Each row is a point on a tangle of strands that fork, close into loops and nearly touch. The rows are in no order.
Two points are linked if the straight distance between their rows is under 123. Some points are linked to none.
K_90: [ -2  32  17 -12  -3  17  19  11   6 -28  11  22  -2   3  -2  12   2 -12
  17  39   3  23 -17  27 -16  36  39 -13  38  20 -18  13   9   1 -17 -25
 -10  -5   3  13 -26 -31  34  -5  -3  -6]
K_320: [ -3  -7  10  17  -4  -9   4  11   0   9   6 -14 -24  10 -15  14 -42   6
   5  13 -15  20 -22  -8  22  10  -9   4 -15   7 -35  -6  16   5  -8   6
   7  18 -21  -8 -21  -7  -1  -5   8   5]
K_939: [ 14  -9  -9 -26  39  33 -20   8   9 -25 -23  36  18   4  -2  35  31   9
  -7 -13   0  -7  20   2 -22 -33 -16   6  -3  -8  49  20 -15 -24  22  -9
  -1  -9 -18  -4 -10  -8  14 -10 -31 -17]
K_449: [  0  48  -5  -4   6  13  39  28 -22   1  14 -16   4 -13   4   6 -33 -19
   3  28  10  15   4  33  -8  39  39  15  42   2 -23   8  16   6  -2  -6
 -21  -7   1   7 -45   3  23  -9  -3 -10]
K_531: [ 12  32   1  15 -20  34 -16  -8  17   5 -13 -17 -19  33   6  -1 -11  24
  -9   6  -7   9 -40 -15  22   5 -27 -13 -19   7   0   9   5  -3  16  44
  -3   3 -38  16  10  32   5 -18 -37 -12]
K_423: [-24   3  -4  37  -5 -15  30  16   3  12  13   4  -7 -14   6  35 -55  -5
 -44 -27 -18 -10 -20  14  20  27 -17   1  43   6 -15 -12  10  -6  15  -2
 -15  -3  -4 -43  -9  29 -44   3  43  -3]
K_872: [ 22  33  26 -24 -21 -26  19  27  14 -24   8 -31 -23  -7 -15 -21  -1  28
  15   1   4   0  -2  -2   2 -32   4 -18 -34 -11 -50 -36   3  24  -8 -31
 -19 -17 -18  29 -14 -57   8  15   2 -17]
K_290: [  6 -36  34  30 -20 -39 -30  22  10  25   5 -31 -29  13   2  25   5   0
 -60   5 -19 -15 -26  -5  19  18 -11   5  20  25  -4 -18  13  -1  12  -2
  19   4 -20  -7  12  39 -16  16   4  -6]
K_913: [-17  12  -7   9  57  13  -3 -12 -24  -6   0 -31  -8  27 -21  -6 -16  -1
   5  34  14 -10  -6 -24  -7 -16   6  23 -13 -25  12  37  18  15  -9  30
   3 -25  18   2 -31  -2   8  12 -18   9]
K_490: [-23 -16  -4  34  20  -4 -15  12  24  -2 -24  40  -4  -2  14  49  -9   4
 -42   5 -11 -41  -5 -23   8 -11 -34   9   9   0 -16  -7  -8  -5  17   9
 -16  18  -6 -42   3  44 -29  -2   9   0]
K_130: [-14  53 -21  18   1 -17  50  25 -14  -9  11   2  -6 -16   0  10 -68  -2
 -18   9   4  46 -14  25  11  29  25   6  37 -10 -47  10  26  11  31  -5
 -24 -31  11  -7 -39  -5 -12  -1   9 -15]
K_620: [ 14  17  18  10 -53   8   9  10  16 -12  20   3 -10  13  -4 -16  -4   4
 -35   0 -28  13 -15   8  10   8   6  -4 -17  22 -11 -16  -8 -21  12  13
  24  18 -35  13  -2  40 -42 -26   9  15]
K_544: [-14 -22  -9   2   1  -9   1 -36 -35  42  -3   3  -7  12  28 -24  18 -21
  38 -20  31   0  22 -14   0  13  25 -15  47 -18   6 -24 -11  22 -32  -5
 -14  28  34 -15  42  13  -1   3   9  17]
K_511: [ 25   4   2   0 -39 -12   6  -2  22 -27  15 -21  -6  -6 -11 -54   1  22
 -29   5 -19  -4 -36  20   3  -7  -8 -28 -26   9   6   2  22   5  13  10
   3  11  27  20  47  18 -36  15 -16  15]
K_137: [ 41  -1 -17   1  24  58 -16 -15   3   9 -40  51  10  -4 -10  19  11  50
  23 -17 -22  17   4 -24  -3   7 -14   1 -34 -20  18   9 -17   2  22   5
  34   8 -17   4  27  -4  -6 -18   6   5]
K_431: [ -9 -24  27  40  -9 -27 -10  19  23  11  -5  -7 -15  20  -4  40   3  -5
 -20  14 -25  27 -23 -24  41  21  -5  12  14   9 -35  -5   6 -21 -23  13
  24  11 -25  -8 -10  13 -13  11  12   1]
K_764: [ 21  22  13 -40 -35   2  -6   6   0 -11  24 -45   2 -12 -10 -38  31 -15
  13  17  28   0  13   6 -18  -1  21  -2 -15  10 -11   3  13   5   1  13
  11  -5  -8  45  -6 -19  13  -8 -32  -2]
K_125: [  4 -18  12   5  31  -8 -27 -42  27 -10 -39  46  11 -17  21   2  47 -14
  -9  -8 -21 -14  39   6  11 -18   8  16   2  -6  14  -3  -9  -5   5  15
  27   8  19 -39  43  43 -11   6  24  20]
K_422: [-24 -20  15  40  12  -8 -16   9  15   2 -17  47   9  10  -3  61 -14  -4
 -19  22 -13  -1  -1 -39  20  17 -21  11   0  21 -23  12 -15 -16  -8  -8
  10  12 -32 -47 -20  11 -18 -14  22   5]
K_907: [-17   7   0  28 -22  11   7 -28  13  -9  12 -13  -7   2  -2 -28 -18  19
 -44 -13 -19 -23 -35  12   8   2  -9 -36  -4  -2  20 -11  15   0   3   3
  -6   4  25 -11  44  45 -26   3  -1   9]
K_259: [-28 -52  13   4 -31 -19   5 -24   5   2  21  53  -5  25   2  22  -2  -9
  10  18  -4   6   2   1 -17   5 -12   2   8  39   5 -19 -27   1 -19 -36
  -8   5   5 -12  -8 -19   3  16  28   1]
K_77: [  8 -26  -5 -23   3  14 -20 -23   2  -4 -45  32  13 -24 -57  14  -3  34
  68  10  -5  27   5   7 -50  17 -18  15   0 -20   1  34 -42  32  -5 -12
   9 -11  29  14   3 -17  -9   4   6  18]
K_758: [ -5 -36  -1 -21  29 -30 -24  -7  -7   8 -42  29  -3 -12 -21   2   7  15
  32  15  -7  -9  21  -7 -27  21   3  12   9 -51  -9  20 -45  37  -7 -21
   9   7  30  15  -6  -1 -13  12   6   0]
K_999: [ 11  -4  -4 -29 -19  12  -5   5  -3 -22   6  11  38 -40   0 -20  10  13
  17   3   1  13  14  11  -2  10 -41   5 -38  28  28   8  -6 -28  27  26
  21 -13  23   1  43  19  28 -10 -44  -3]
K_40: [ 22  28 -11  -9  15  11  40  10  -5   3   9 -19  15  17  -6 -11  11 -12
 -11 -25  -2  22 -29 -13  47 -26  12  47 -37 -29 -17  30  28   7   2  -1
  28 -29 -11  25 -28  -9   7 -12  25  -3]
K_385: [ 15   3 -31  34   3  19  23  17   4  14  10  23 -12   2   0  54 -28 -15
 -46 -41 -24  -8 -13 -17  29  12   1   4  31  18   6   7  30   0  10 -10
   0  18 -19 -28  -5  20 -19  -9  31  -1]
K_321: [ 14 -23 -16  -8 -23   8  -2 -22 -13  -7  22  26  16 -17   3 -24  17  -8
  12  30   5   8  20  10  -2   0 -22  17 -58  46  38  18  -9  -2   8  20
  20  -9  15  21  35  14  12  -8  -8  23]
K_607: [ -1  24  31   1  -8  13  19  29  -3  10   7 -51  14  -9  -5 -10  18 -41
   7  14  30   4  -8  15   5  12  22  39 -21   3 -33  32  11  19 -61   4
  15 -29 -13  27 -31 -31  54 -24   9   8]
K_564: [ 20   0 -27 -39 -15   6 -14 -17 -18  19  23  11 -10   8  -6 -23  10   2
  29   2  23  14   0  -4 -28  17  38  -8  11  16  39   4  -4   9  -5 -29
   6   8  14  29  31   1   7  -8   9  -3]
K_700: [-18 -11   2  -1   6 -51   5  25 -14  17  20 -33   3  -7  21   7   1 -45
  -8 -25  24  -2  -6  -3  12  -9  15  13   3 -14  -7   7  14 -18   9  -8
  15 -17  15  -6  -7   6  -2  17  13 -27]
K_85: [ -9 -24  21  33  13  -2  16  -4  -8  14 -15 -36  20 -41  15 -29  -4 -13
  19 -21 -17  12  32  -5  18 -21 -17   0 -17 -22 -19 -13  -5 -17 -39  40
  16   5  26  -3   5   5 -18   8  15  13]
K_780: [-25  21 -17  33  21  12  -3 -41  -3 -12  -1  -1  -8  21  29 -34 -15   7
   0  -3  -5 -31 -18  10  20  -3  -8  -8   6  -8  19  21  -2   2 -16  29
 -13  -9  38 -30  29  47 -12   2  -9  29]
K_158: [ 21  41 -17  -6 -14 -17  31  -6  -5  -8  24  -9 -18   8  -9 -16 -21   4
  -2  -1  19  20 -33   8  32  11   4  -5  15  24 -16   6  25  21  32 -31
 -28 -53   7  15  40 -36  39  18  -7 -11]
K_139: [  7 -10  12 -22  27  -1 -29 -10  37  -5 -38  68   8  -4 -13  44  23   0
  -2 -34  -8 -12  27 -15   2   6  -3  25  41   1  16  -2   1  -4  21  -1
   4  27  13 -39  14  34  -9   3  16  10]
K_204: [ 13 -26 -10 -37  22 -24 -25  35   7 -10 -13 -20  -4 -20  -4   2  -9  17
 -14 -30  -5 -24  -7 -12  11 -18 -24  10 -32   1   0 -11  12  -1  32 -16
  21  10   9  20   9  19  -3  13 -21  -3]
K_888: [-20  30  -2   6  28   0  38  -3  -6   8  10 -17  -2  22 -10 -10 -32  -4
  16  34  31  18 -37  -3   3  -9   3   6 -20 -10 -21  34  18  21 -15   6
 -12 -53   1  -8 -23 -29  32   0  -8  -3]
K_451: [-23 -38   5 -24  15  -5  -3   4 -14  12   8   6  24 -25  10  34   6 -32
  23 -21  24 -18  34 -17 -13 -14   3   0 -11   5   4  -9 -11 -23 -30 -34
  12   3  -9   4 -20 -18  28 -11  20 -18]
K_978: [ 23   6  -1   7 -15   0 -17  21   3  -3   9 -25 -43   3 -14  29   0   8
 -35 -42 -14   2 -17  16 -15 -23 -11 -24  40  -4  -1 -28  23   8  -9 -38
 -15  15 -15 -18 -18 -32  -6  18   1 -10]
K_658: [-11  30  -3  16   6  -3   2  20 -11   0  -5 -35 -24  20  19   7 -11   2
 -15 -25  -8 -28   6  19  -5  -7   6 -26  59 -32   2 -34  17   5   7 -25
 -27  -1   4 -25 -16  -8 -16  12 -13 -28]
K_960: [-36  16  11  15  31  -7  27   4 -11   7   5  -1  20   4  20   3   2 -13
  12  19  24   6  14  10   1  -9   7  22 -27 -28 -25  25 -14 -14 -28   7
   8 -56  14  -3 -25 -15  45 -13   3  -9]
K_188: [-13  20 -12  -7 -10 -15  -3  23 -32  49  32 -38  -7   7  35 -11 -38  -9
  10  15  52   4 -19  -5  -2  26 -29  18  26   2  20  -3  -1  -7  56  33
 -24 -28  -2   8 -15  37  32 -10 -24  -9]
K_782: [ 32   0 -55 -15  -9   9 -10   4  43 -35   0  22  -3  -8  12 -43  -4  56
  11  33   4 -21 -19 -19 -22 -12   7  -7 -63  20  32  12   0   3  35  -5
   5  -7 -37  20   9 -18 -38 -16  19   3]
K_680: [-17 -28 -13  -6  48 -47 -12  20 -14   9 -24  27 -17   1  12  11 -13  18
  15   4  -8 -17   4  -1  -2  21  33  10  27 -36 -18  -9  -9  11  10 -52
   0  17  29  16 -15 -14 -19  20  16 -25]
K_400: [ 25 -43   9  -3  17   7 -16  15 -18 -35  -3   7   3  -9 -34  -2  11  23
  13  15 -23  13  -5  -6  -3  -3   0  19 -37  15   2  21   4  17  -3  -1
  30  18  10  14  -5 -17  14   8 -11  32]
K_723: [-17  -4   0 -12  -5 -19  15   7 -11 -10  20   0 -14   5  23  12   2 -31
 -21 -22   5   4  -9  17  11 -11  43  10  15  -4   7   2  32  -4 -24 -49
  21 -15  24  -1 -10 -19   2  15  10   8]
K_701: [ 34  -3  -1  -9 -44  -3   5   6  23 -42  23   5  -8  20  -7 -28   4  29
 -21  11 -23  -2 -30   6  14  -6  21 -14 -32  32   9 -12  21  -1  18 -12
  11   8 -16  15   9   6 -47  -9  -2  23]
K_777: [  1 -11  30  21 -61 -42  14  26  37  37  -1 -27 -11  17  13  -8  -5 -23
 -52  20  32  16  -8   4  -7  -7  11  -5   9 -30 -21   4 -14 -34  19  -3
   6   3 -31   0 -31  -7 -41  16  25  -7]
K_643: [ -2  -2  -1 -22  34  31  -9 -24   4 -10 -28  35  31 -14 -35  16  15  16
  53  16  12  12   8   5 -39   4 -11  12   1 -22  12  47 -31  20 -12   6
  -7 -25   9  -2   0 -45  37   2  -2  -5]
K_535: [  7  25  19 -11 -34  38  20  -8  11 -36  10  38  20  -2 -22   0  10  -1
  22  14 -15  29   1  27 -14  22   2 -14  15  30 -25  10 -16  -9 -36  20
 -12  11  12  -9  -8 -40   2  -9  -4  -5]
K_664: [  1  36 -34 -27  46   6   4  13 -38  27  -2  -4   9 -20  -7   2  -5 -13
  -7 -39  14 -25  16 -37  12  -8   1   9   0  -8  10   0   3  23  43  -9
  -6  -1  27  -1  40  -4  28  23   2 -31]
K_10: [ 12  21  12   7   2  12  25   2   5  13  21 -29  30  -5   7 -17   9 -14
  23  -8   8  20  14  -8  29 -11  -4  30 -39 -28 -38  15  -5  -6 -24   6
  29 -31 -19  23 -12 -24  38 -29  17  -9]
K_840: [ -3 -29  20  18 -22   6 -13  -6  -2  28  11 -29  -4   8 -18   2  10 -15
 -59  -4 -19 -19 -15 -20  -9 -11 -24  -4  -1  54  29  -5   0   1  12  22
  20  28  -1   7  18  45 -23   5  12   8]
K_611: [  5 -69  27  -7  10 -17 -34   8  -6  -9 -18  50  16 -27 -11  36  25  -4
  14 -14 -19  -1  25   4  -7 -38 -28  22 -26  -1  19  22 -38  -3  -1  -5
  17 -11   3 -25  22   3  22  24  17  24]
K_166: [ 32 -12 -16 -19   8  41 -13  16   1  -7  -9  23  -2  -9 -23   3   3  36
  39  11 -15  19  -8 -21   3  26   0   3 -46   9  -1  -4   2   2   1  -8
  36  23 -22  18 -14 -20   2 -30  -4  24]
K_224: [-22   5 -16 -24  25  -5  -3  21 -32  15  18 -24 -18  13 -14  25 -14  -5
   9  18  24  -4   3  22 -48  -1  15   2  30   7  28  -7  23  -2  -2 -24
  -3 -14 -10  -3 -61  -2  40  -6 -25  -8]
K_176: [ 21   7 -26  15 -10   6  -1 -43  19   1 -22 -19   2  30   7 -31  -8  25
  14  53  10  -1   2  -5 -21 -29   2 -30 -42 -20   5  -2  -8   0 -14  20
  -5 -25 -29   9 -19 -30  -4   4 -27   8]
K_299: [ 29 -27  -1 -37  22  14 -27  -2  -7 -16  -8  11  15 -20 -34 -10  26  -7
  13   3  12   5   3   2  -6  13  13  21  -8   2  21  45  -2  10  19   0
  20   2  38  24  35 -10  32  13 -24  20]
K_145: [-19  15  30  21 -50  11   6 -25   2 -15  16 -16  -1  21  24 -29  -7  19
 -32 -14 -19   6 -15  16   6  11  25 -34   0  -4   5 -22   8 -13 -26  -1
  10  17 -16  -7   8  45 -40 -27  -3  21]
K_761: [ 23   8  -6 -45  -3  14  -2  11  -3 -33  32  -7  11  -7 -17 -19  24 -20
  -8   9   5   5  -3  -1 -18  -5  33  15  -7  24  22  39  17  -6  16  18
  28  -3  25  48  15 -16   9  13 -37  -2]
K_441: [  3 -43  15   3 -28 -12 -14 -39  11 -19  17  40  -9  17  -5 -12   8  -1
   9  61  17   4   1  19  -5   8  13 -11 -23  45   5   8 -40 -14 -15 -20
   4  -6  10  18   7 -25   2  11  13  13]
K_892: [ -3 -26 -13 -12 -20 -10  10   0 -14   8   9   5 -26  -4  -5 -20  18  17
   2 -37 -18  -6  -2  12 -10 -10  24 -22  19  -7  17 -36   1  20 -17 -50
  -4  36   9   4  26   1 -36  10  22   9]
K_215: [ 19  16 -17 -29   0   9  -3   8  20 -34  11  -4  34 -20 -12 -26  20   6
 -12 -30  -4  12   5   5 -15 -23 -17  -3 -13  21   8  21   9 -24  23  26
  11 -20  15  21  27 -13  10  -3 -35 -19]
K_943: [  4  11 -38  13  -9 -46   7   3   0  58  28 -20 -16  13  10  -6 -43 -19
 -33  38  33   2   1 -10  -3  21 -22   6   5   4  -4   8  -9   5  59  22
 -25   1  -2  22  -6  16  -2  -7 -10  -6]
K_84: [ -8  34  21  13  -4  -9  32 -31 -13  37  -2 -26  -1  14  31 -21 -13 -29
 -13   0  26  12  40  -1  20  -6  64 -30  24 -31 -15 -34   7 -19 -21 -13
 -11 -20   3  21  -5 -14  -7  -1  20  -3]
K_792: [ 20  22  -3 -16   8 -11 -12  28 -20  51  -1 -56  12 -15  15  -5 -12 -18
  12  11  27 -17  19 -28  12  36   1  12  -9   1 -22 -25  -5   0   9  17
  -2  16 -17  38   7  12  35 -33 -11 -31]
K_572: [  5  33 -19  -9  32   2  40   2  -6 -26  13   6  12   2 -37 -14  -9  13
  -7   5   1   9 -27 -13  12 -20  18  34 -34  -7 -17  41  26  17   5 -16
   3 -33   9  -1 -11 -41  19  18   2   6]
K_168: [ -8 -13  -5 -22  26 -35 -25  30 -10 -10  -3  20 -13 -16  26  17  10  -5
   7 -20 -15 -12  11  19   0  29  40   5  74 -21  -4 -22   8   8  -7 -41
 -12  19  32 -21 -20  -4  -2  20  19 -16]
K_958: [ 22  33  13  14   3  32 -19 -10   3   1  -4 -17   3  12  18 -16  16   8
  15  16  -4   5  -5  -8  14  15   0 -15  -7 -21 -18   0  -9 -18 -14  28
   0   4 -35  17 -13  11  11 -28 -37  -7]
K_540: [ -3 -14 -27  10  22   5  -3  -6  15  26 -16  52  -6  14  -8  50  -1 -11
 -20 -28 -13 -14  -6 -19  25   3  10  22  37  -8  25   4   4   6   6 -30
   9  18  -9 -31  -1  21  -9  11  53   8]
K_411: [-15 -11 -32 -18  29  -4 -12   2 -32  26  15 -37 -19  19  -9 -15 -10 -11
   8  27  28 -16  -5 -15 -26 -15  17  13  -2   2  43  29  16  11  -3  -5
   1  -9  21   6 -23  -7  20  21 -17  12]
K_867: [  4   7 -22  -4  42  38 -24 -12  14  18 -44  46 -14   4  -8  34  14   4
  -6 -12  -5  -1  12 -44  17   3 -29  13  -8 -31  -4  21 -18  17  30  11
  -1  17 -15   5  32  -1   6  -6   7 -12]
K_871: [-40 -33   9  -2  22   0 -13 -18 -17  -3 -30  18   3  -7  -6   9  22   9
  30 -18 -18 -13  20   7 -23   2 -11  17  45  -8   5 -14  -6  20 -19  15
 -35  32  33 -50  -3  20 -12   4  13  30]
K_476: [ -3 -20   5 -14 -17   1  -2 -21  -3  32  32   0  13  -8  -8 -12   9 -43
 -25  10   5  -1   0 -11  -4   0 -23   0 -23  52  11   6  -8 -20  16  35
  15  13   5   7  25  34  10   1  -8  -2]
K_56: [ 11 -40  22 -22  18 -10 -30 -15  27 -39 -27  46  15 -28  10  22  62 -25
   4  -9 -33  -3  49  26  -2 -17 -16  15  -5  11  14  13 -11 -16  -8  10
  24 -11   5 -35  13  13  17   4 -12  10]
K_143: [-21   3   5 -13  16   4   1  19 -43  17   9 -42  14 -24  -2 -33 -16   0
  47  -5  20 -15  13   6 -14  17  12   3   1 -18  -2 -20  13  22 -28   8
 -27  18  22  19   5   8   8 -27 -19  12]
K_757: [ -8  36  -9   6 -17  -7  18   8 -21  13  34  -1  -4  14  15   8 -27 -16
   6  -8  26  15 -31  17  16  32 -16   6  48  17   4  12   5  -3  29  40
 -44 -31   1 -18  -1  30  33   0 -26  -3]
K_914: [ 27  42 -12  13  -9  32  20   2  -2   7  24 -30 -27  21 -15  23   4  -7
 -33 -55 -16  10  -7   7   1 -21  13  -7  28  -2   3 -10  39  12  -3 -16
  -8  -2 -34   6 -20 -38 -11   6  20  -9]
K_217: [ -2  13  11  16 -32   1  26  -7   6 -17   5 -14  -3   4 -36 -25 -58  25
   4   2 -22  28 -37  -1  34  19 -23 -23 -22  12 -40  -7  17  28   0  13
 -15  18  -5 -16   3 -35 -21   7   1  11]
K_211: [-11  27   7  -9 -26   1  24  32 -29  -4   9 -70 -18   5 -16 -35  -9  32
  14 -44  -4  26 -21  17   6 -14 -10 -16  10 -23 -11 -24  39  20   0   4
 -13 -21  -9 -10   2  -6   5  -1 -25  15]
K_388: [-17  -4  11  47 -21  -7  23  35   0  47   4 -15   9  -3  -7  16 -45  -9
 -36 -20  -9   4 -28  -5  11  10 -17  19   9   3  -7  -4   2 -13  21  35
   9  10 -24 -20 -12  58 -51 -15  41  11]
K_902: [  2 -13 -30 -27  -2  12  -9 -35   4  -2   8  57   8  17   7  -5  20  -2
  27  53  20  11 -14  10 -21  20  38   4  -8  10  30  25 -22  -5  -7 -20
  14 -13  15  20   9   6  10  -5  -3   6]
K_921: [ -5  -5  -6  14 -23 -75   3  33   9  54  15 -32  -1   8  30  19 -11 -42
 -36  -1  31   3  -1  -6  13  -9  -2   6  13 -26 -26  -4   1 -32  27 -27
  -2 -20 -27   3 -14   8 -23   4  17 -32]
K_98: [ 16  12 -36 -26  -3   6   8 -21 -16  12  39   1 -14  13 -10  -6   9  -5
 -12 -21  24  11 -19  13   1   5  19 -18  30  20  36   6  12  24  12 -42
 -17 -20  20  13  38 -25  25  12  12 -14]
K_344: [-22 -25  18  14   0 -11 -24   6  14 -16 -20  32  14 -12  19  27  17  22
 -13 -28 -29 -32   7  -5   0 -22 -24 -17  -3  -2   2 -38 -14 -14 -17 -15
   4  13 -21 -45 -11  48 -11  -2  13  -1]
K_307: [  7  22  32  -9 -52 -38  18  17  25  16 -14 -48 -23   8  10 -18  -9 -10
 -26   1   6   4  23  11  -2 -11  14 -33   9 -33 -36 -38  -1 -18   7  -5
 -12   2 -22  26 -12  -8 -31   9   2 -17]
K_173: [  8 -27  12 -11 -18   9  -8  19 -20 -27   2   4 -10  11 -27   2  21  30
  -2 -23 -20   9 -24  -1  -4   1  19   1  17   9  20 -11  13   6 -13 -19
   3  24  18  -3  13  -3   0  12 -16  22]
K_346: [-13  -1   2  13  -5  15 -18   5 -11   4 -10  14  -2   4  -6  25 -13  34
  -5 -38 -19 -21 -10 -13  -1   0 -23 -23   8  14  20 -40 -12 -10   9 -25
 -36  28 -31 -18   6  27  -1 -16  -6  -9]
K_773: [ -2   1  26  -4  17 -20 -22  27 -34  27 -14 -52  -3 -10  34  -4  -5   5
  33  -5  27 -31  21  -4  14   9   4  -1   5 -16 -11 -44 -14  -1 -12   8
 -30  -3   5  20  -1  13  14 -19 -25 -18]
K_610: [ 17  21  22  -4 -27 -14   9  -1  28 -14   8 -11 -19   8   8  -7   8 -12
 -11   4  -6   5  20   6  14  -9  -7 -27 -17 -21 -48 -25  -9 -18 -22  -5
 -14   6 -18  29  -7 -41  -7  13  -3 -34]
K_255: [  2  13   0   3  37  18  -3 -39  15 -19 -29  22  25   0 -14   9  37 -12
   9  23   3  -2  46   7 -34 -11  -8 -10  -1 -22   0  33 -17   4  -9  24
 -18 -14   9  -2  -7 -39  32  12 -14 -27]
K_475: [-29  26   5  24  -5 -10  20  18   6  -7  16  -9   1   3  15  28 -28  -4
 -44 -50 -11 -23  -3  28  10  12 -16 -22  54 -31   6 -14  13 -15  19 -15
 -36 -20  -1 -39 -21  11 -14 -10  14 -31]
K_984: [ 31  12 -13  17  -3  28   0 -17   6 -11 -16  -2  10  -6   6 -30  21  31
  39  37  -9  19  30  22   2  -1  -6 -23 -33  -7  -5  -1 -13   1 -34  20
  10 -21 -23  20  -5 -25  27 -27 -31   5]
K_319: [ -9  -2 -26  22  28  10 -13 -19   5  20 -33  46  -3  27   2  35 -19  11
  -1  19  21   0 -16 -43  27  14 -32  -9  -4   4  -2  17 -14  25  23  -2
 -28  10 -13 -24  16   0  15   7 -11  -2]
K_901: [-14 -20  15  48  -9  18   1 -14  -2   8 -15 -32   1   8  -5  -8  13  -6
  -1 -24 -22  18  14  -8  19 -39 -24 -13 -16   2 -14 -12  -7 -15 -56  21
   9  15  -6 -29  11  11 -19   6  24  25]
K_690: [-21 -63  15 -11  11  -3 -18   1   7  -6 -13  41   0   5 -19  43  13  -9
  26 -17   9  10  21   3 -13  -5 -16  17   1   7  12  -2 -36   2 -22 -27
  -4   4  -7 -14 -12 -26  34   7  29   5]
K_673: [-33   3  -3 -30  25  21   3   5 -14 -19   8   7  36 -17  -2  20   3  -1
  22 -34   1 -11  15  -3 -15 -19 -18  14 -14   1  26  -1  -1 -22  -8  -4
   7 -12   1 -13 -16  -5  34 -14 -10 -19]
K_909: [ -4   4  32  30 -30  -5  17  26  11  18  -8 -22  14  -8  -8   2 -11   5
 -37  19 -22  23 -13  -5   4  14  -3   3 -14  26 -34   5   8 -24  21  46
  37  30 -34  -1  -8  53 -59 -19  18  18]
K_910: [-15  14  -7  17  12  -2   4 -11  -6 -25   2   0 -12  26   8  -9 -22   2
 -10 -17   7   0 -28   8  18   9  -5  14  39   1   5  17  19  17  10  14
 -25 -20  33 -22  15  24  17  22 -32  16]
K_300: [ 14 -24  21  42 -37  26  -5 -29  14 -38  -7   1 -13  14   8  -5  44   1
  -9   1 -30   1  -2  13   0 -48 -17 -17 -35  12  17  -6  -6 -12 -39  10
  18  -4 -12 -12  -1 -10 -28   5  12  10]
K_800: [-33 -15  -5  30  30  -9   6  -9  -9  20 -18 -18  16 -35  42 -28 -15  -7
  21 -21  -7 -30  27 -13  18 -25 -24   4 -15  -5   5 -20 -11 -12  -1  42
  -3  12  45 -11  28  36 -33  18  21  11]
K_854: [ 39  16 -11 -16  -9  -1   0   9 -19  35  37 -38 -16  -1  12   5  -9 -31
  -3  18  31  14   2   7  19  40   2   5  12  28  -6  -8  13  15  16  -1
  -2   5 -43  39  -9   0  44 -32   3   0]
K_218: [ -1   8   7  12 -19   8 -24 -35  17 -17   2  33  16  14  16 -10  14  15
  -8  46 -15  -3   0  11 -23  -4   5 -17  -4  16  26 -21 -17 -33  -3  -6
   5  15 -18  -2 -15  15 -23 -14 -24 -11]
K_376: [ 10  15  20 -12 -21  36   8  -9  -8  -9  14 -28   6   5  -6 -28  27 -33
  11  28  29   9  13  10 -12   1  22  17 -18   6   1  29  10  12 -56  10
  12 -19   4  35  -7 -34  40 -32 -28  12]
K_223: [-12   6  -3 -22  19  -8  10  18 -24   0  -7 -17  19 -39  -3 -31 -10  -2
  22  19 -15 -20  23   6 -19  13  26   2  -8  -7  -9 -12  -4 -21  -3  24
  14  36  11  17  -1  15 -27  -9 -18  -1]
K_122: [  9 -19  -2   0   2 -13   4 -16  -2   3  15   3 -13   8  18 -10  14 -26
  -9  -6  -1   0  15   1   6 -13  46 -11  -7  -8   2  -5   8   0 -24 -32
  39  24  19  21  10  -6 -32   9  33   8]
K_895: [ -5   4  -1 -14  46  24 -17 -15  39 -33 -36  43  23   5 -12  38  30  -3
 -11  -6  -7 -22  24  -9 -25 -33 -26   9   7 -20   2  32  -2   2  23   7
 -26 -15  -5 -36  -6 -11  27  16  -6 -21]
K_760: [  3  -8   1  42 -30  18  -6 -58  25 -26 -14  14  -6  22   5  -7   9  24
   6  28 -14  -8  -6  15 -16 -32 -17 -45 -21   5  16  -4 -23 -13 -24  10
 -16   1 -32  -7 -15 -13 -31   5 -17   2]
K_256: [ 17  18  14   2 -46  13  21 -14   0 -40  16   1 -11  10 -32 -11  -9   4
  20  23  -6  43 -28   8  10  10   3 -19  -1  34 -28   8  14  31 -10   9
  -6  12  10  -4   3 -56 -14   6  -4   4]
K_426: [  9   5 -49  -2  -5  -5   8 -20  27  -1  -1   5  16 -12  16 -41 -13  22
  15  49  -3 -10  16  -7 -35 -12  -6  -8 -71  -5  28   8 -12  -4  24  25
   7 -34 -15  19 -27 -14 -26 -20  -3  12]
K_394: [  5 -22   6  -4   8 -35 -25  21  23  -2 -21   1 -23 -26  19  44  15 -17
 -26 -51 -20 -23   8   3   1   8   8  -2  67  -9   9 -29   8   1   6 -34
   7  36  18 -29  -3   6 -13  33  17 -16]
K_672: [-31   2   5 -11  24  14  -3 -14 -18  15 -16  20   3   3  22   6   9   0
  51 -37  13 -18  19  -9   1  20  -6   3  35  -1   7 -28 -16  15   6  13
 -41  26  30 -28  22  13  12   3  10   3]
K_497: [ 20  13   7 -34  -6  -5   4  23  -1 -21  -3 -36 -14 -11 -24 -39  25  14
  40   8  17 -12  10  -6 -25 -20   9 -21 -20  -8  -6 -23   5  32  -8 -10
  -9  13 -20  43  -3 -43  23   7 -16  -4]
K_600: [-11  -9   1 -21  -6 -13 -15   6  10 -24   0  14  12 -22   6 -12   4  15
 -18  31 -21 -12  -3  19 -32  10  -5 -11   3  -3  -8 -15 -20 -27  16  11
  -2  17  -6   7  -2  11 -17   6 -37 -14]
K_357: [-39  -2  -2  13  49  17 -13  -3 -17  11 -23  22  19 -22  48   2 -22   7
  38 -14  20 -34  20 -10  17  -7 -27  23  -4  -8   6 -15 -16  -1  27  26
 -30  10  32 -24  23   9 -16  16  25  14]

A piece is two or more points that can be reached from each other along the links. Count, over all rows, the pieces, the separate loops (a circle has one, a figure eight two, a Y none), the forks (points with three links) and the tips (points with one).
pieces -> 3
loops -> 3
forks -> 13
tips -> 13

A fork is a point with three links, a tip a point with one. Leave the first point through the second and follow the links. Name the first fork or tip that comes.
K_872 / K_610 -> K_400
K_673 / K_939 -> K_394
K_394 / K_168 -> K_690
K_173 / K_892 -> K_764

A tip is a point with one link. Name the tips that can be reached along the links from each point below, in the order of the rows.
K_673 -> K_158, K_943, K_914, K_394
K_357 -> K_531, K_544, K_782, K_871, K_854
K_90 -> K_130, K_224, K_346, K_319
